Points on a hilly landscape, in no order, each with its height.
A ball rolls from a point to the lowest of its 2 nearest points, and stops where none of them is lower. Distance is the straight distance between rows; heights are no part of it.
k_210 height 3.53: [-31  10  21   1  16  48  33   1  -1 -11 -50  18 -24   0 -45  -9  -7 -26
 -38 -22 -28  17  18  28]
k_131 height 4.17: [ 33  40  17  31 -13  32 -11  -5 -14  35 -19  27 -12 -65 -13 -31   4 -34
   4 -35 -11  19  -6  16]
k_371 height 3.13: [-39 -33  11 -24  27  38  26  21   3   6 -26   0 -27  60 -34   6 -27  37
 -10 -11 -17  -2  -6  28]
k_467 height 3.24: [-27 -10  22   4   1  12  20 -30   3   3 -12  -8 -10  27  -2 -10  20 -18
 -38 -19 -18  -4  22 -23]
k_633 height 6.23: [-26 -24  34   5   2  -8   7  26 -18  39 -12   6   9  -6 -19   8  -9   6
  24  11  35 -11 -11  57]
k_480 height 5.77: [  0  17  22  35   8 -44  -1 -15  14  20  27  -4  16  -5  19   8   9  -6
  17  39  37 -28 -15 -42]
k_851 height 3.32: [-41  -5  16 -12  32  48  31  -7   2  -4 -43  20 -23  45 -41  -7 -15   8
 -27  -9 -23  11   9  44]
k_846 height 2.42: [-15  25   0  28  26   9  -5 -38  -2 -11  -4  25  10  15 -19 -15  26  -5
  -2  29  -1 -11 -15  45]
k_491 height 3.35: [ -4 -25  23 -32 -63  21   4  32 -24  10 -20  -9  11 -21 -11  -4  -5 -30
  -6 -34  31  33  35  34]
k_24 height 4.29: [-22   5  30 -13 -33   3   8 -43  -1  14 -10   1  21  19  23 -20  29 -46
 -29 -19  12  13  38 -10]
k_745 height 1.90: [ 23  20  -8   4 -19  14 -20 -36  13  -8  18   4  27   7  17  -4  31 -24
 -12 -17  -7  12  10 -33]
k_406 height 4.30: [ 37   9 -46 -42  -7 -19 -21  -6  -3 -13  18   5   8 -15  28  -1 -23   3
  15 -17 -13  22  -2 -47]
k_692 height 4.66: [ 45  18 -47  39   2  36 -13  28  16 -44  22   0 -20 -17 -33  14   8  24
   0   7 -36 -10 -21  -1]
k_435 height 6.46: [-18 -22  30  22 -13   1  -5  38  -8  19  -7  11  18  -5 -26   8   6   2
  22  35  50 -16 -19  83]
k_533 height 2.80: [-30 -24  21  -2 -22  14  16  -3   4 -11  -9 -24   4  33 -10   4  14 -10
 -28 -13  -2   3  22  -1]
k_455 height 2.64: [ 37  25 -24  24 -13  15 -25  -7  26 -25  43  -4  25   0   7  16  28  -1
  -5  -3 -11   2  -6 -49]
k_285 height 1.24: [ 17 -27 -22 -61 -59   6 -11  20 -10 -11   0  -6  11  -5   4 -12  -9 -18
  -7 -44   6  52  31  -2]
k_361 height 3.61: [-41 -60  41 -23 -39  -2  23  28 -17  27 -12 -31   7  17   3   7  -1 -10
 -15 -18  30   6  35  13]
k_269 height 5.02: [-24  -8  46  56  23 -31  11  26   5  41  23 -10   9 -14  -9  11   4   7
  20  42  44 -29 -21  -8]
k_401 height 2.19: [-39 -58  21 -36  26 -19  39  33 -16  35 -11 -18 -33  22  36   6 -26  33
   6 -15   0  -6   5   0]
k_601 height 5.97: [ 39  -6  -7 -23 -52 -21 -33  47  -6   1  11  -2  26 -41  15  16 -14  -6
  38   9  46   2 -17  27]
k_484 height 4.00: [ -5  21  -4  46  41  41  -1 -31  12 -28  -6   9 -17  17 -46  -9  34   2
 -40  -1 -38  -2   3  -7]
k_259 height 5.09: [  8  -1  24  24 -10   6 -10  42 -25  42 -12  -7 -15 -47 -22  -4 -11   1
  23 -23   6   5 -15  31]
k_941 height 3.68: [ 16   7 -41  -2  -4  53   0   4   6 -62 -25  10 -22  18 -38   2   3  11
 -26  -9 -45  12   9  39]
k_452 height 6.27: [-29   9  18  25  20 -44   1 -25  17   3  17  -6  26  26  20   9  15   4
  11  55  34 -29 -12 -10]
k_274 height 3.90: [-26  -1 -19 -47   7  -6   8 -59 -14 -16 -19   9   4  40  17 -16   1 -11
 -18  -8 -18   4  26  13]
k_830 height 4.56: [-10 -14   9 -21  44 -44  21  40 -14  43 -11 -18 -33 -10  27  10 -52  44
  28  -2  -5  -8 -10  -9]
k_430 height 4.84: [-11 -15 -33 -34  -4  -6  -4 -12  -7 -32   4 -10   7  33   7  12 -12  12
   3   0 -12   2   1   4]
k_922 height 4.13: [-26  21  46  30 -15  29  17 -30   6  14 -18  10   4  -4 -17 -18  33 -57
 -38 -15   5  10  27  -5]
k_381 height 3.09: [ 62  33 -37  21  -3   0 -23   9  33 -33  44  -6  14 -19   8  30  -3  16
  12   9  -6   2 -16 -63]
k_565 height 3.63: [-10  -3   4   1  66 -31  23  21   7  22  -8  -1 -32   8   5  14 -56  55
  26  26  -7 -20 -28 -12]
k_773 height 3.58: [-33   9  12   1  22  27  18 -48   6 -19 -31   6 -10  32 -18 -13  21 -14
 -50 -11 -31   5  29  -4]
k_46 height 4.82: [-21 -26   7 -25 -46 -32 -16  15  -9  -6  10 -20  45  19  18  27   3  -2
  25  27  56 -10   4  39]
k_716 height 4.22: [ 63  25 -27  27 -52  41 -25  19  18 -13  11  19   6 -32  -5 -13  19 -20
   3  -3 -17   5   0  24]
k_749 height 3.00: [ -2 -45  -3 -27 -13 -13  10  34  -7  15  13 -33 -19  -2  26  -4 -11  11
  -4 -31  -9  12  10 -56]
k_375 height 5.05: [ 26  32 -49 -10  40 -12 -19 -40   4 -24  13  16 -10  -4  10   7  -7  14
   0   5 -30 -14  -6 -51]
k_265 height 4.51: [-12  16  36  37  -2  12   9 -30  -6  35  -1   7   2 -13 -11 -22  27 -35
 -13 -13   7  -4   5  -5]
k_965 height 3.44: [  4  22 -14  13 -36  13 -22 -23  11 -35   4   3  28  11   3  -4  41 -11
   1  17   7   1   3  44]
k_709 height 3.47: [-30 -22  -2 -51  -4   6  27 -24 -11 -14 -30  -3 -12  34   4 -16  -8 -14
 -38 -29 -25  16  37   1]
k_292 height 3.82: [ 25  36   2  -1 -13  27  -4 -31 -15  15 -23  30  -5 -39  -7 -28   2 -41
  -5 -33 -11  20   8  20]
k_653 height 6.58: [-24  22   6  -2  39 -55  -2 -42  19  -9   4  15  22  27  18   5   0  10
   9  65  26 -29 -23   9]
k_149 height 5.29: [ 26  14   8  30 -14 -26 -10   7  23   9  42 -16  23 -12  23  23   4  -2
  18  19  32 -11 -15 -60]
k_801 height 4.32: [-21 -18  38  27  20 -42  23  16   0  47  14 -16 -10  -8  23  13 -11  13
  20  25  32 -31  -9 -28]
k_524 height 0.81: [ 23  12 -38   6  36  16 -13  -4  -7 -16   2   3 -31 -17 -22   6 -16  24
  -2 -19 -51  -2 -15 -32]
k_356 height 4.37: [ 15   6 -39 -15 -15 -11 -18   3   1 -41  10   3  15   3   0  15  -9  10
  21  18   5  -6 -16  25]
k_271 height 3.88: [ 35  21 -32   0 -50  31 -17  -4   5 -37  -9  17  13  -7  -4 -14  19 -22
  -2   1  -8   9  13  52]
k_728 height 3.76: [-23  -8  19 -19 -42  -4  -3 -41  12  -6   9 -20  33  40  43 -11  44 -28
 -26 -10  13  12  38 -24]
k_327 height 2.31: [ -4 -24 -17 -37  11  28  15  22 -16 -16 -31  -8 -36  -1 -32  -7 -39  16
 -19 -46 -48  23   6   5]
k_806 height 2.62: [ -3 -34  16 -44 -53  10   6  37 -16  16 -15 -19  -3 -17  -6 -12 -12 -22
 -14 -48  11  43  36  -5]
k_272 height 4.28: [-19  22 -25 -27  16 -14 -12 -70  -8 -24 -13  20  18  36  14  -8  14  -4
  -5  12 -11  -7   6  27]
k_376 height 5.30: [ 48  47 -37  -4  34 -36 -22 -42  17 -20  15  18   1 -19  17   9 -20  13
  10  23  -7 -15 -19 -57]
k_66 height 4.57: [  7  15  28  33 -13  24   2   7 -15  33 -21  20 -12 -46 -27 -21   4 -29
   6 -14   8   6  -4  45]
k_877 height 2.75: [ 39  10 -13 -24 -16  10 -19 -36   2  11  13  20  27  -9  32 -19   9 -32
 -12 -39 -19  36  17 -47]
k_202 height 2.98: [-21 -32  37   4  24 -45  35  30 -13  51   7 -25 -33 -14  61   8  -9  17
  14  -2  27 -18  -1 -43]
k_206 height 4.02: [ -3 -45   9  -1 -19 -22   6  50   2  15  27 -46  -7  -2  23  23 -13  21
  10  -6  16  -3   4 -57]
k_861 height 3.49: [ 78  30 -41   3 -30  -2 -35  23  31 -35  40   7  30 -31  23  22  -6   5
  22   9   6  12 -23 -30]
k_521 height 3.14: [  0  31   1  53  10  -2 -17 -17  11 -14  19  11  20  -3 -15  -9  41 -11
   6  41  17 -19 -24  20]
k_280 height 2.85: [-19 -27   2 -41 -28 -23   9 -29  -8   7   7  -9  11  33  53 -16  18 -22
 -16 -16  12   6  31 -28]
k_722 height 6.94: [  5 -14  -8  26 -18  18  -4  40   3 -17   4   1   2  -2 -28  13   0  14
  19  19  11 -10 -18  56]
k_624 height 6.08: [ -8  26  -7 -26  67 -53   7 -44  14   1  -9  32  -4  15  12   2 -31  20
  14  54   7 -29 -31  16]
k_281 height 5.56: [ -4  15  24  28  39  -3   2  30 -22  53 -15   7 -25 -45 -28 -11 -22  13
  27  -5  -9  -4 -32  42]
k_465 height 3.48: [-20  -1  -9  -6  16  55  15  -4   8 -44 -39  11 -20  41 -45   0  -4  15
 -33  -4 -35  13   8  43]
k_634 height 2.95: [ -7  35 -18  27   9  14 -25 -43  18 -50   0  14  23  22  -6 -12  48   8
  -1  44  -6  -7  -6  50]
k_240 height 1.68: [ 29  34 -32  25  57  -8 -10  -2  -1  -5   3   6 -33 -35 -17   9 -30  35
  14   5 -36 -10 -30 -45]
k_19 height 3.86: [-31  14  14  18 -25  22  -8 -36  19 -40  -3 -17  27  32  -6   0  50  -4
 -18  13   0  10  19  27]
k_872 height 3.94: [ 49  25 -48  -6  -9 -12 -24  12  12 -40  19   6   6 -22   1  19 -15  13
  26  22   3  -6 -27  -6]
k_736 height 3.62: [ 25  -4 -59 -63 -25 -25 -23  -9  -2 -36  19   2  22  10  27   4 -18   3
  14  -3  -2  21   5 -22]
k_413 height 5.00: [-25   5  25  23  31 -11  14 -27 -10  41   0  15  -6  -7  -8 -17   6 -12
   6   3   0 -17  -8  12]
k_299 height 2.61: [  9  17 -14   8  63 -32  10  -4  -2  13  -1   2 -35 -18   5   5 -41  38
  16  13 -27 -16 -24 -39]
k_548 height 1.69: [ 17   5 -32 -15  28  33   0   7 -16 -19 -25   4 -43 -16 -37  -7 -31  21
 -14 -43 -62  18  -4  -2]
k_750 height 5.43: [ 11 -11   9 -22 -65 -22 -27  23 -10   6  12  -5  49 -14  21  17  13 -22
  29  13  62  -2  -1  38]
k_168 height 2.69: [ 26 -14 -42 -52 -46  -1 -20  10   3 -28  27 -10  27  14  17   1   2  -8
  -1 -27  -1  36  15 -25]
k_688 height 4.20: [ 15  24 -15  53  47  31  -8 -29  17 -17  18   0 -19   1 -35   3  34   8
 -31  -4 -41 -16  -6 -53]
k_795 height 4.44: [ 22  23 -25  54  25  20 -11  -3  14 -25  25   2 -11  -8 -30   9  17  13
  -1  17 -22 -14 -22 -21]
k_526 height 4.92: [ 42  32 -34 -29  26 -42 -14 -24   3   5   8  11  -4 -26  44  -6 -34  11
  16   0 -12   5  -9 -66]
k_121 height 1.21: [ -8 -39   6 -33 -27 -20   8   6  -9  21  14 -20   0  10  44 -10   7 -12
  -6 -22  10   7  22 -42]
k_977 height 5.36: [-29  -3  11  -7  42 -13  17 -15  -9  30  -9  17  -9  13  -3  -6 -16  10
  16   9  -4 -19 -13  25]
k_983 height 5.67: [-28   1  -6 -21  57 -25  17 -16   6  10  -8  23  -7  37   7   6 -30  33
  16  33  -2 -25 -22  16]
k_637 height 3.17: [-49 -45  44 -12 -28  17  32  23   5  -2 -28 -28   1  38 -14   4   6 -14
 -38 -20   9   9  34   8]
k_642 height 5.90: [-21  -3  48  19  35 -12  12  32 -20  71 -13  10  -6 -35 -24  -6 -13   8
  31  10  21 -12 -25  58]
k_972 height 3.40: [ 27  24  -2 -30 -18  21  -8 -40 -14  16 -14  33  11 -27  15 -35   0 -45
 -13 -45 -14  38  22 -11]
k_129 height 4.48: [ 55  17 -42  34 -26  50 -16  33  13 -30   4   8 -20 -32 -31  -7   6   5
  -2  -5 -41  -4  -7  22]
k_396 height 4.41: [ -4  -8  15 -16  29 -56  20  20 -15  41  -1 -18 -30 -22  53   3 -32  24
  23  -2   9 -10  -3 -35]
k_712 height 4.43: [ -6   8  36  60   3 -24  -9  21   8  16  29  -4  24 -20 -15  11  22  -9
  20  50  53 -25 -29   7]
k_769 height 4.19: [-32 -47  15 -33 -36 -18   5  18 -21  11  -3 -18  22  24  11  14  -8  -2
  10   0  35   0  20  35]
k_113 height 4.77: [ 21 -15  24  23 -21 -33  -1  40  16  29  36 -36   8 -21  34  25 -12  13
  22  13  37  -8  -1 -74]
k_590 height 0.97: [-34 -66  30  -7  14 -22  39  39  -8  26   4 -33 -35  16  45  10  -6  27
  -3 -10  11 -14   3 -36]
k_179 height 3.81: [  1  17  25  78   9   4 -10  20  10  -2  30   3  19 -12 -27 -10  39 -10
  12  54  35 -23 -30  28]
k_199 height 2.94: [-20 -33  -3 -45  -4   8  18   9 -21  -2 -23  -7 -17  15 -12  -7 -31   4
 -12 -33 -21  18  18  18]
k_724 height 6.36: [ 51  -3  -8 -12 -47  -3 -34  59  -8  14  16  -8  19 -50  16   9 -14  -5
  35 -17  23  25 -12  -6]
k_148 height 3.79: [-29  14  33  19 -19  49  24   8   5  -9 -37   6  -8  -9 -36  -6  17 -46
 -37 -17  -4  15  26  20]
k_125 height 6.73: [ 17  -7   9  31 -36   2 -17  47  -6   8   3   8  12 -37 -18   6   9  -6
  27  26  35 -17 -21  62]
k_927 height 3.80: [-27  11   6  26  46  28   8 -51  18 -25 -16   1 -16  38 -26  -9  38   5
 -51  -2 -41  -7  18 -22]
k_538 height 4.74: [  4  11 -48 -27  17  -6 -14 -41  -4 -38   6   4   1  27   8   7   2  12
  -7   0 -28  -4   5 -22]
k_407 height 2.83: [-41 -54  23 -21  11   8  25  39 -11  27 -14 -14 -18  36 -10  14 -32  33
   5  -8   1  -5   1  19]

For each start below, name the point where the ball stops.
k_601 -> k_533
k_642 -> k_745
k_692 -> k_533
k_430 -> k_745
k_376 -> k_285
k_272 -> k_524
k_452 -> k_121
